Each scene shows the same named points in several views. A view is turned or mirrored, and shifted as a whole, has a little noise and may leave points out.
In the rows, zero is written as 128.

Scene 1
View 1
J656: [165 139  86 126 168 173 112 114 104 117 153 131 170  90  91 135 101  94
 152 138  83 123 135 135 123 132 144 140 159  96 175 122 115 120  95 165
 118 131 126]
J250: [166 168  94 145 185 150 119 124 133 122 162 115 124 141 126 136 145 101
 141 126 145 144 189 123 135 113 145 133 122 151 133 141 139 114 112 150
 156 139 161]
J733: [211 148 136 136 139 125 149  80 164  64 159 151 132 117 129 204 141 106
 120 178 155 147 164 136 117 114 137 137 152 135 103 130 131 124 148 138
 129 132 152]
J947: [169 144  90 120 177 144 120 127 128 128 160 129 129 116 113 135 136 112
 151 123 137 131 189 123 123 115 150 138 130 139 141 125 134 122 113 149
 138 144 148]
J641: [159 169  83 161 189 175 111 129 111 121 163 108 148 131 118 124 135  84
 137 127 118 150 169 133 141 120 137 132 124 134 152 144 139 112 102 154
 155 130 142]
J10: [167 148  97  79 195 121 113 130 156 137 175 125  94  88  94 137 119 138
 180 102 157 129 208 118 108 105 175 157 153 147 155 118 130 122 111 142
 118 160 163]
J413: [197 170 106 132 174 156 126 103 143  79 179 117 131 100 113 173 126 100
 138 146 139 169 164 142 129 113 151 149 160 129 131 135 135 110 122 137
 125 134 152]
J695: [137 163 112 140 178 114 109 107 143 158 131 147 124 150  95 118 121 108
 179 138 126  97 177  99 108 124 145 141 140 167 143 143 113 126 104 176
 147 140 180]
J93: [167 145  83 129 173 176 114 120 101 114 159 121 169  87 101 138 108  93
 143 132  94 133 145 143 125 129 148 138 156 100 170 123 123 117  96 157
 123 131 122]
J488: [164 172  83 154 189 187 110 127 106 111 170 102 157 121 114 130 125  81
 141 129 108 156 155 141 146 122 145 137 141 124 160 144 132 110  97 153
 146 130 137]
J153: [167 148 106 106 173 128 117 111 141 126 153 143 123 104  98 147 115 117
 167 132 135 117 174 120 108 116 153 145 156 135 148 123 123 126 114 155
 122 144 152]
J290: [186 165  98 139 177 153 124 120 139 100 169 113 123 138 135 152 153 101
 126 133 156 165 196 132 138 106 142 132 122 152 121 137 149 114 126 141
 153 139 152]
J229: [172 146  89 108 172 151 112 118 123 120 162 125 138  87  94 145 112 113
 159 124 120 130 164 130 116 117 154 145 156 114 160 121 126 121 105 152
 120 146 142]
J285: [150 176  91 139 197 153 106 124 129 140 162 113 126 127 102 119 121 101
 165 119 128 137 182 119 130 117 150 147 144 152 154 147 129 113  96 157
 146 141 165]
J94: [135 181 108 166 183 138 109 104 134 140 144 132 136 155 101 120 124  89
 166 147 121 123 163 112 123 123 138 141 139 162 145 160 113 119 101 171
 154 135 180]
J607: [163 165  91  98 195 140 109 135 148 132 173 112 100  98 101 133 126 122
 174 100 152 141 199 126 122 106 163 152 151 149 150 130 132 113 109 142
 130 152 164]
View 2
J153: [ 64 148 117  96 124 120 138 164 126 116 115 149  88 130 139 130 120 123
 115  89 131  92 123 140 121 128 133  95 110 157 146 148 113 115 171 139
 147 145 137]
J733: [ 32 144 106 113 122 113 178 124 107 143  96 141  91  80 137 132 111 100
 163  95  87  76  95 152 108 140 178 119 145 171 103 151 141 107 150 122
 205 154 114]
J94: [ 62 161 186  84 119 139 127 171 124 127 125 172  85  97 145 144 102 119
 106 103 127 121 162 154 123  78  86  88 148 146 147 124 132  87 160 102
 153 130 154]
J93: [ 96 137 133 106 133 102 173 161 130 147 118 145  93 122 121 155 122 106
  81  88 134 112 163 162 132 139 150 137 114 154 145 124 115  84 166 172
 140 119 163]
J607: [ 97 148 112  77 136 143 120 193 127  90 110 142  94 147 142 109 130 106
 133  64 153 106 120 116 133 134 125 103 129 141 149 150 112 117 153 127
 142 141 142]
J285: [ 88 150 153  81 129 141 128 183 129 111 111 153  89 118 137 130 118 106
 110  83 146 120 152 137 133 110 103 109 142 141 150 131 119  95 152 118
 140 128 153]
J290: [ 90 151 131  88 131 128 164 194 104 138 129 147 102 125 129 129 118  82
 143  75 109 107 134 147 123 132 144 107 167 143 127 142 155  91 142 117
 200 137 131]
J229: [ 88 143 116 101 131 113 151 166 129 126 118 140  94 135 129 138 124 113
 103  83 136  97 139 146 132 139 146 114 112 158 150 140 110 107 169 158
 140 133 147]
J641: [ 99 147 155  91 136 128 160 172 123 137 112 143  92 103 123 138 121  92
 113  84 135 129 164 150 136 127 124 141 157 140 135 124 132  70 146 135
 155 120 160]
J695: [ 45 160 171  85 115 139 115 171 127 111 124 168  84 111 150 136 104 130
 108 109 130 101 141 143 116  86  92  66 124 151 152 140 117 111 173 104
 138 142 142]
J10: [ 87 143  95  83 136 138 114 191 129  87 112 139  89 161 140 107 132 113
 128  64 152  89 107 113 131 137 126  91 111 151 154 161 103 134 163 131
 133 145 132]
J413: [ 76 138 113  96 133 123 164 147 119 126  90 134  92  97 135 126 126  94
 142  67 121 105 116 138 129 147 161 147 148 147 121 144 123  98 139 137
 170 132 136]
J250: [ 84 151 146  81 126 136 142 188 113 126 121 153  93 115 135 126 114  94
 132  82 129 110 139 141 125 120 116 105 162 140 138 137 144  90 147 108
 176 133 138]
J488: [107 145 157  92 136 123 165 179 125 139 115 146  94 108 120 141 121  91
  98  79 137 131 168 158 137 130 130 144 152 138 140 119 132  70 146 146
 153 113 162]
J656: [ 81 144 138 105 126 103 164 158 130 143 119 148  94 123 122 155 120 116
  83  94 132 104 159 164 130 128 145 119 108 157 149 125 113  88 174 167
 134 125 158]
J947: [ 85 149 129  86 127 125 146 186 121 125 128 149  98 137 137 132 120  98
 120  85 128 100 137 142 126 122 132  98 136 148 143 140 131 101 163 127
 164 136 138]
View 3
J641: [135 123 107  96 175  96 144 116 130 130 161 133 106 120 152 156 116 148
  80 156 163 139 116 112 148 159 150 155 139 123 111 114 135 112 117 156
 162 147 170]
J94: [162 147 113  98 148  71 158 107 150 139 175 138 102 128 143 147 140 144
 124 147 144 182 119  89 154 162 156 160 141 161 135 121 110 117 142 157
 146 123 146]
J250: [148 147 120  91 168  74 142 117 129 121 154 129  94 133 131 143 140 149
 112 165 151 146 124 104 126 143 151 171 128 133 125 120 117 102 108 147
 156 147 170]
J695: [170 150 129 103 136  74 141 105 144 124 183 132  94 139 120 138 144 136
 139 146 133 188 134  81 150 149 151 167 140 162 147 129 100 116 151 150
 146 123 123]
J413: [135 126 119  99 191  83 110 113 122 110 162 118  84 137 141 151 124 137
 112 155 140 115 106  83 172 152 132 162 129 100 104 132 146 113  72 159
 153 143 188]
J93: [136 103 118 115 167 123 108 107 121 115 173 125 101 133 135 153  92 134
  50 136 158 131 131 115 177 149 138 146 152 109 120 125 146 120 127 152
 168 148 134]
J153: [147 131 141 107 154  95 110 104 127  98 177 122  80 152 111 142 132 129
 122 140 126 142 133  80 164 138 133 162 144 118 134 135 126 116 117 149
 154 137 132]
J733: [157 130 117 108 200  59  92 113 125 113 154 107  68 148 135 124 113 114
 130 170 130 144 115  61 206 140 139 192 113 103 125 143 123 105  21 165
 138 124 191]
J656: [138  98 124 120 163 126 105 104 120 118 180 127 101 136 139 149  83 128
  51 127 155 140 131 110 196 148 136 142 157 112 125 127 142 126 130 152
 164 138 122]
J290: [142 134 119  91 185  73 128 121 119 113 136 119  88 141 124 133 125 145
  99 176 156 132 125 110 128 131 154 181 121 116 119 117 112  89  81 139
 159 153 183]
J10: [137 144 157  95 147  92 107 110 114  72 178 124  74 163  95 157 166 142
 151 133 110 110 134  80 123 137 122 155 138 112 123 130 138 111 135 141
 168 149 133]
J488: [131 117 105  96 175 100 144 113 127 128 158 130 112 121 156 156 110 151
  61 150 168 134 116 122 147 156 152 148 143 118 113 110 140 118 121 155
 165 153 167]
J285: [143 142 122  94 151  89 147 113 132 116 172 135 101 131 134 157 145 149
 116 145 146 145 125 101 129 157 145 151 146 140 121 121 129 117 146 152
 162 146 148]
J947: [146 130 132 100 163  88 122 112 125 106 161 125  89 147 117 141 128 138
 107 156 141 135 134 104 136 135 143 168 130 122 130 125 118 105 114 139
 164 146 149]
View 4
J93: [151 120 131 108 128 129 144 125 116  91 125 112 126 115 131  87  94 137
 139 137 131 154 108 178 155 123 165 119 141 126 141 187 102 127 134 140
 109 129 120]
J290: [164 132 134 103 128 117 152 139 130  99 119 109 117 169 116 129 104 120
 116 137 158 132 101 118 117 115 123 116 156 140 138 129  89 125 110 118
  79  82 159]
J229: [149 128 117 103 141 121 146 138 116  96 114 121 126 131 122 107  95 138
 137 131 135 140  96 150 151 111 170 119 138 140 137 172 105 134 123 140
 115 125 135]
J695: [164 162 114 144 115 112 166 172 121 116 114  94 147 132  86 150 115 185
 138  94 148 148 139 126 150 178 143  97 166 154 122 150  85 115 166 162
  68  98 143]
J641: [151 134 151 119 112 121 168 140 138  99 135 111 125 130 109 100 103 117
 139 139 143 151 130 155 127 124 134 107 162 115 158 160  93 123 124 134
  96 103 137]
J94: [164 160 143 145 109 113 175 174 135 115 127  96 142 129  84 132 112 158
 147 109 151 153 153 141 141 171 130  95 167 132 137 147  85 112 161 157
  75  94 142]
J656: [153 123 130 113 130 128 140 128 107  93 118 108 131 113 133  82  90 147
 141 129 129 156 113 188 164 133 177 118 135 132 134 194 108 126 147 148
 109 135 113]
J250: [160 140 130 122 122 114 165 150 135 103 123 110 128 152 104 135 109 135
 129 129 148 141 121 118 126 132 126 105 164 137 144 137  85 125 124 131
  76  88 155]
J488: [149 125 149 112 106 127 164 132 134  96 139 110 122 124 114  93 105 118
 140 148 137 152 130 163 130 121 133 107 164 106 164 164  92 125 125 132
 100 105 131]
J947: [156 134 112 112 126 119 159 143 120  98 113 112 132 147 115 136 105 150
 124 124 139 138 104 123 138 131 143 112 155 144 134 149  97 127 126 136
  83  99 143]
J153: [158 147 105 119 146 111 154 159 115 107 109 120 136 138 102 136 103 164
 137 106 140 133 104 125 153 137 167 112 140 161 123 159 101 132 140 144
  96 117 147]
J10: [139 155  68 120 150 110 177 158 115  98 105 142 141 138  95 153 115 176
 134 105 123 120  87  81 147 125 173 105 158 151 137 154 107 146 117 149
  98 121 161]
J413: [154 152 139  98 153 107 150 161 135 109 124 128 117 142  97 107  88 105
 145 122 152 126 107 134 132  98 149 113 133 149 143 146 102 138 117 117
 121 110 167]
J285: [147 147 116 135 115 118 179 154 131 105 131 114 133 124  95 129 119 152
 144 124 132 147 134 126 140 146 143  97 174 121 153 158  92 126 134 151
  85 103 143]
J607: [137 151  87 121 138 111 183 158 122 102 118 135 138 135  95 142 122 160
 139 114 121 126  99  90 138 124 159 102 165 134 152 153 101 143 112 142
 100 110 158]
View 5
J290: [120 101 149 144 130 152 146  93 123  98 147 189 121 137 122 156 128 140
 108 106 140 115 131 102 151 148 109 182 113 136 113 143  88 168 128  92
 150 144 136]
J641: [107 111 145 152 120 145 137 136 126 128 144 163 109 129 119 152 122 119
 104 112 140 121 166 125 148 137 121 158 129 146 100 139 110 164 150 115
 138 131  89]
J947: [114 105 133 140 118 149 139 114 102  96 156 162 108 108 119 128 117 127
 103 102 138 137 137 121 135 145 101 163 121 133 124 123  91 179 124 107
 146 142 136]
J607: [124 123 131 162 113 170 155 129 110  87 152 141 107  85 112 119 127 149
 116 116 138 153 143 136 130 131  85 142 100 153 141 115 101 175 114 118
 150 124 152]
J656: [103 111 121 128 120 111 121 150  93 155 175 139 111  96  98 112 127 113
  88  98 138 119 184 141 135 162 116 148 174 124 120 138 110 170 145 138
 132 149 101]
J153: [ 94 110 116 148 120 151 137 134 105  91 176 149 111  90 105 123 126 142
 105 106 112 162 166 134 145 136  87 160 127 135 142 117 107 170 123 123
 149 145 124]
J733: [ 73 102 125 148 162 142 131  91 117  84 190 190 137 140 100 161 147 184
  99  97  92 150 170  97 178 168  89 229 137 116 141 154 106 153 121  96
 159 181 134]
J250: [108  97 138 149 117 154 142 114 123  91 143 177 110 128 121 154 116 125
 109 102 132 136 143 114 149 130 105 165 108 143 114 123  96 177 132 102
 146 134 117]
J285: [107 106 129 156 106 161 140 139 114 102 145 152 103 108 119 136 112 113
 108 108 134 147 156 135 141 114 105 139 114 147 116 113 106 180 139 118
 142 124 105]
J229: [112 115 123 140 122 134 137 134  95 121 170 144 115  89 102 114 130 137
 100 107 138 134 162 134 135 157 101 156 145 131 134 129 101 170 129 130
 138 146 134]
J695: [ 88  89 101 137 107 157 120 125 101  67 168 165  90 104 115 129  93  92
 103  88 102 187 160 131 143 108  96 151 111 130 129  88  96 196 132 112
 145 145 102]
J93: [110 112 131 129 122 117 127 147 100 154 166 142 112 103 107 119 130 123
  92 108 143 111 176 135 134 164 119 156 163 127 116 141 107 172 142 135
 133 145 104]
J488: [115 109 147 149 114 136 134 139 125 142 142 159 109 124 118 150 125 117
 102 109 149 108 165 128 140 142 124 153 136 145  98 143 112 167 151 124
 131 129  85]
J413: [ 98 123 141 162 139 148 146 123 128 112 169 160 129 120 104 153 143 174
 108 115 120 131 170 120 156 153  99 185 131 139 133 152 114 151 129 117
 146 148 124]
J94: [ 83  91 118 149 108 156 125 135 120  81 155 169  97 123 121 147  97  93
 105  98 108 170 169 128 153 104 108 153 112 139 116 103 109 183 142 110
 142 139  81]
J10: [124 126 121 157 113 169 160 129  95  80 164 134 107  68 105 105 129 157
 114 117 131 158 141 139 122 134  74 143 107 146 155 106  95 179 103 117
 153 125 173]
View 6
J641: [141 126 131 120 113 131 104 143 131 114 125 162  98 107  69 120 102 122
 137 116 113 118 106 102 176 122 130 140 154 135 137 127 144 141 118  92
  87 136 162]
J93: [124 122 108 114  97 136 130 160 113 102 104 139 116 120  87 138  96 112
 121 111 116 100  89 127 151 146 129 152 147 108 162 136 142 144 118 102
  95 136 138]
J94: [163 141 128 118 124 146  55 121 135 122 154 160 109 124  83 128 113 138
 141 132 111 138  92 114 193 137 110 159 158 132 115 133 140 109  82 113
 141 124 166]
J290: [161 146 116 144 122 126  94  99 148 121 114 167  75 124  78 105 105 132
 149 104 121 101 136 126 157 113 148 165 159 160 137 117 150 132 142  94
  90 125 135]
J413: [129 144 110 119 107 102 120 131 125 125 129 172  76 120  78 120 106 122
 135  96  93 113 130  99 136 138 120 174 159 138 111  94 147 148 145  96
 109 140 133]
J607: [143 140 116 151 102 138 136  84 111 127 133 162  90 138  89 129 130 164
 134 144 103 129 116 144 150 150 122 164 141 147 112  94 122 144 116 119
 111 109 152]
J733: [140 167  90 116 122  86  74 119 142 130 129 180  57 145  84 114  97 100
 138  65  96  96 143  98 119 142 119 220 177 136 110  92 172 119 156 101
 148 147  98]
J947: [155 142 109 140 119 140 103 104 127 119 120 154  94 134  85 122 115 138
 141 121 118 111 112 141 153 136 135 168 151 139 138 119 140 133 121 115
 111 119 136]
J10: [145 147 104 157  99 144 144  69 100 128 133 153  85 150  96 134 128 173
 130 149 104 124 112 163 135 165 116 181 136 142 111  88 120 142 117 128
 125 103 136]
J229: [132 132 101 127  97 134 132 125 105 116 115 146 100 137  92 138 107 132
 125 119 112 108  98 141 137 154 124 168 142 122 146 116 137 144 115 115
 112 123 130]
J153: [147 144 102 131 105 137 109 109 111 121 127 152  99 147  94 139 113 138
 131 124 106 115 103 140 142 162 113 190 148 126 130 108 141 128 108 123
 139 119 129]
J285: [152 132 130 133 114 143 104 114 120 121 138 160 106 121  81 126 115 148
 138 142 109 131 100 127 177 138 116 147 145 140 122 122 130 130 101 109
 113 120 167]

Which points are out of place in each view (at most two, in the order of its rows)? Write - if all are in place.
view 1 | J641, J290
view 2 | J94, J656
view 3 | -
view 4 | J229
view 5 | J153
view 6 | -

Scene 2
View 1
J841: [127 112 118 164  86  61 112  88 134 150 137 153 127  91 135 102 104 150
 146 103 114 131 161 160  93 118 145 145 105 101 123 129  91 158  86  76
 120 120 129]
J35: [152  91 130 169  81  50 133  49  84 165 160 140 101 108 161  88  74 165
 144 111 122 142 195 145 122 152 131 160  82 114 127 160 117 161 114 149
 121  87 141]
J657: [142  69 128 156  90  72 123 155 151 138 113 120 158 201 131  99 116 116
 170 121 117 127  83 135  86 115 146 109 122 113 164 140  52 116 151  46
 169 147 116]
J983: [145  77 143 165  77 126 122 106 111 102 120 126 131 134 151  79  86 153
 147 134  78 156 167 136 107 124 138 122 118 139 133 118  86 166 100 114
 153 112 120]
J471: [151  84 140 167  39  69 103  82 110 107 128 123 137 152 123  68 104 126
 174 158 140 113 112 181 105 112 135 160 154  82 141 124 108 125 130 116
 105 113 140]
J749: [146  70 144 166  34  88  95  96 114  73 110 114 141 173 127  66 112 109
 187 176 142 117  83 177 100 106 140 147 171  85 146 125  99 110 138 114
 112 126 136]
J330: [126  92 114 181 107  30 134 106 142 168 120 143 128 165 149 109  98 131
 168 102 130 141 130 130 100 127 164 137  90 120 149 182  62 125 141  56
 158 129 116]
J80: [157  82 127 159  75  43 126  98 119 154 148 131 145 163 132  95 103 132
 174 119 138 118 119 154 104 123 127 138 115  89 147 147  96 128 138 100
 132 120 131]
J391: [170  63 137 154  92  48 152 104 103 177 165 129 134 164 142  98  98 151
 153 106 127 126 144 135 106 139 121 132  87 113 161 162  91 144 147 118
 147 113 133]
J770: [170  53 140 151  99  92 149 111 104 149 154 114 141 163 153  90  87 159
 149 107  98 145 155 124 109 141 119 115  88 133 152 137  87 161 133 129
 168 119 131]
J366: [162  64 143 146  62 105 113 126 128 104 134 127 161 151 119  75 113 131
 161 136 109 119 110 167  89 103 122 125 146 102 144  95  85 138 119  98
 144 130 126]
J870: [160  63 131 136 112 119 150 165 144 139 130 133 172 149 129 106 109 161
 135  81  59 147 146 117  70 114 119  80  88 144 147 101  52 167  92  45
 205 143 100]
J38: [143  64 133 180  87  84 129  90  95 128 123 120 114 176 177  84  68 142
 170 132 112 160 154 120 124 145 151 142 103 151 139 174  85 145 150 128
 158 106 131]
J294: [120 102 115 175  62  63 101 111 150 116 101 148 137 136 130  89 117 121
 171 134 126 118 108 161  86 105 159 141 144  97 135 133  73 126 116  58
 132 137 118]
J556: [148  72 149 158  38 121  99 120 122  66 108 113 151 151 130  61 114 121
 176 170 109 128 105 170  97 105 137 138 160  95 140  93  92 132 119 112
 126 123 129]
View 2
J556: [148 121 129 113  83 131 133 130 118 134 146 122 117  76 138 108 165 194
 132 106 159 113 117 165 126 135  79 126 117  68 104 118 117  90 140 192
  81  96  59]
J80: [173 124 118 114 130 131 142 122 115 182 166 117 104 131 110 112 133 140
 166 153 147 113 149 149 144 141 111 114 141 104  98 167  99 133 149 151
  71  90 100]
J983: [128  97 146  93  76 100 104 126 130 126 166 133 118  75 137 122 146 151
 146 113 122  95 110 184 126 104 102 126 144  80 120 182 128 106 139 179
  94  61  99]
J749: [175 133 140 116 109 137 152 118  86 155 143 108 113  93 115 115 164 210
 146 115 159 136 142 152 144 165  69 122 101  80  97 115 118 102 131 187
  81 118  53]
J391: [174 123 125 106 116 127 111 108 136 180 188 118 110 135 117 115 121  98
 162 164 124 109 154 152 144 126 107 110 161 103  80 193 111 148 155 141
  76  80 112]
J330: [156 108 135 114 154 103 141  97 106 184 153 144  69 152 109 110 129 140
 179 153 131 108 159 147 141 128 110 121 163 111 121 196  81 106 157 148
  57  61 159]
J841: [132  86 113 110 140 127 160 150 133 164 178 130  89 109 115 119 138 169
 168 145 132  97 107 179 123 107 124 102 163 113 146 201  88 140 161 156
 102  60 112]
J35: [176 111 134  87 126 118 124 136 133 165 193 115 129 103  86 156 113 124
 158 151 102 129 118 201 156 107 116 105 167 120 130 250 128 163 145 141
 127  78  98]
J870: [ 92  90  99 104  75 106  97 132 162 134 191 151  79 105 188  84 143 104
 151 142 132  40 129 134  99  94 127 128 169  69  87 166  81  96 174 172
  44  19 154]
J657: [143 115 119 115 115 112 132  91 107 172 148 144  80 140 154  90 150 138
 166 141 158  89 173 119 123 150  98 131 134  72  82 128  82  78 155 167
  27  65 141]
J471: [177 131 125 118 118 140 154 136 104 153 154 106 120 106 100 121 149 192
 143 124 153 134 128 165 150 146  88 110 116  96 108 143 125 119 144 179
  93 116  55]
J770: [154 116 124  95  94 111  93 112 151 168 202 137 115 128 136 119 119  82
 154 156 111  80 150 159 137 106 116 113 169  92  84 213 118 138 156 144
  78  63 130]
J38: [170 109 168  82 105  88  91  85 106 152 146 131 122 116 122 141 132 130
 158 130 100 123 146 177 157 123  89 127 144  95 108 218 131 106 129 156
  84  64 126]
J294: [141 103 119 121 139 125 170 128 103 166 141 134  83 114 118 100 154 201
 169 127 156 114 136 155 124 139 103 117 137  97 134 146  75  97 152 173
  69  73 110]
View 3
J366: [ 90  98 133 158 179 124 122 100 123  93 128 118 111 144 147  94 133 135
 117 173 116 152 141 117  88 143 134 122 111 129 128 104  78 117 150 161
 129 132 129]
J294: [109 132 158 153 186 115 116 144 139 115 120 182 124 147 169  94 124 162
 125 148  93 162 139 105 106 119 119 106  90 168 102 130  83 119 141 163
 139 127 140]
J330: [153 133 152 147 192 109 110 118 140 142 126 158 127 108 133  83  94 145
 168 106 119 151 112 104 135 118  85 117  83 188  96 150 116 114 156 149
 137 135 179]
J556: [ 71 117 136 144 151 131 107 102 130  85 116 131 105 158 162 100 154 120
 108 184  96 166 148 124  84 140 134 100  96 141 116  94  74 109 145 177
 121 121 106]
J983: [ 91 130 111 134 167 120 116 103 130 106 120 112 125 126 144  74 132  93
 114 168 109 103 134 119 116 152 137 121  95 199 106  77  99  98 167 173
 107 116 129]
J471: [ 78 112 156 149 128 103 121 111 116 123 101 131  90 145 170 100 141 130
  91 179  90 182 130  99 117 115 117 109  91 139 140 123  83 130 136 169
 134 137 133]
J38: [121 136 130 123 152 109 108  83 137 141 105  97  97  97 119  70 117  74
 133 134  99 141 117 116 153 123  90 105  66 203 103 102 125 102 170 166
 108 122 161]
J841: [103 122 133 151 186  77 146 144 122 137 118 158 138 128 160  78 102 149
 109 148 104 107 126  91 138 141 127 137 104 218 117 116 102 128 151 153
 138 147 151]
J80: [114 104 149 147 147  92 120  84 128 143 109 103  98 111 129  85 117 110
 131 147 107 162 113  99 144 118  92 127  85 165 132 129 109 122 155 152
 131 141 172]
J391: [128  90 140 146 169  81 129  78 133 140 121  96 105  93 117  82  99 111
 145 133 126 139 105 105 141 127 106 144 105 166 132 128 116 125 162 139
 125 151 182]
J657: [149 121 145 159 202 151  95 106 147  91 143 146 124 122 126  95 121 154
 183 123 131 172 130 131  90 126 108 111  93 124  94 137  86 109 156 154
 137 120 159]
View 4
J471: [162  90 124 137 138 135 121 128 115 101 136 144 177 160 111 142  85 120
 104 139 142 101  95 159 122 118 116 114 141 124 177 123  82 125 120 131
 159 151 128]
J366: [184 138 116 143 126 159 139 121 137 108 141 137 142 174  99 147 109 103
 108 111 131  99  84 156 115 123 105 113 131 134 154 118 129 115 115 114
 141 164 116]
J35: [127  82  88 136 120 170 114 146 164 101 144 105 103  87 131 138 111 152
 117 142 140  37 152 127  75 125  97 109 175 144 122 156  90 134 150 176
 191 103 112]
J870: [174 189  69 144 101 207 158 116 185 130 136 124  78 180  93 130 165  63
 121  69 129  77 119 128 112 119 100 128 146 179  72 130 199 124 145 104
 117 175 131]
J841: [149  92  84 121 107 182 108 124 182 126 135 121 122 145 144 134 111 103
 135 141 164  54 111 154 116  92 122 118 155 158 113 137 128 145 149 159
 157 143 148]
J330: [ 90 100  71 151 142 164  93 148 135 133 115 157 142 161 136  80 148 102
 129 100 172  99 171 115 146  86 163 141 148 162  78 130 119 157 137 110
 152 145 158]
J556: [187 121 129 149 125 155 130 116 124 119 145 156 160 193  82 142  95  96
  92 134 130 127  78 143 113 123 111 115 137 104 166 113 126 125 135 121
 143 165 126]
J657: [149 162  99 157 144 161 140 134 117 118 117 154 142 187 108 104 148  87
 109  62 148 118 131 144 142 105 135 130 127 168 103 124 132 117 104  73
 126 182 137]
J294: [145 114  91 142 136 172 113 127 151 124 116 149 155 188 139 114 123  83
 132 111 171  88 105 157 162  83 142 135 138 167 104 125 125 140 121 106
 132 177 161]
J770: [141 149  90 148 112 171 138 141 145 106 144 114  97 125  89 130 153 124
 107  91 124  82 154 116  78 139  93 120 163 158 106 143 141 111 137 124
 159 132 108]
J749: [160  94 136 148 145 130 120 130  99 107 132 157 184 181  90 127  85 116
 100 130 135 125  88 150 122 116 127 118 133 108 185 110  94 120 118 110
 156 165 129]
J80: [139 113  95 143 142 148 131 146 132  93 134 128 140 138 127 129 118 130
 118 103 151  79 133 161 129 108 121 124 143 162 134 143  92 117 110 121
 154 150 120]

Which points are out of place in each view (at most two, in the order of its rows)? Write - if all are in place.
view 1 | -
view 2 | J770
view 3 | J80
view 4 | J330, J294
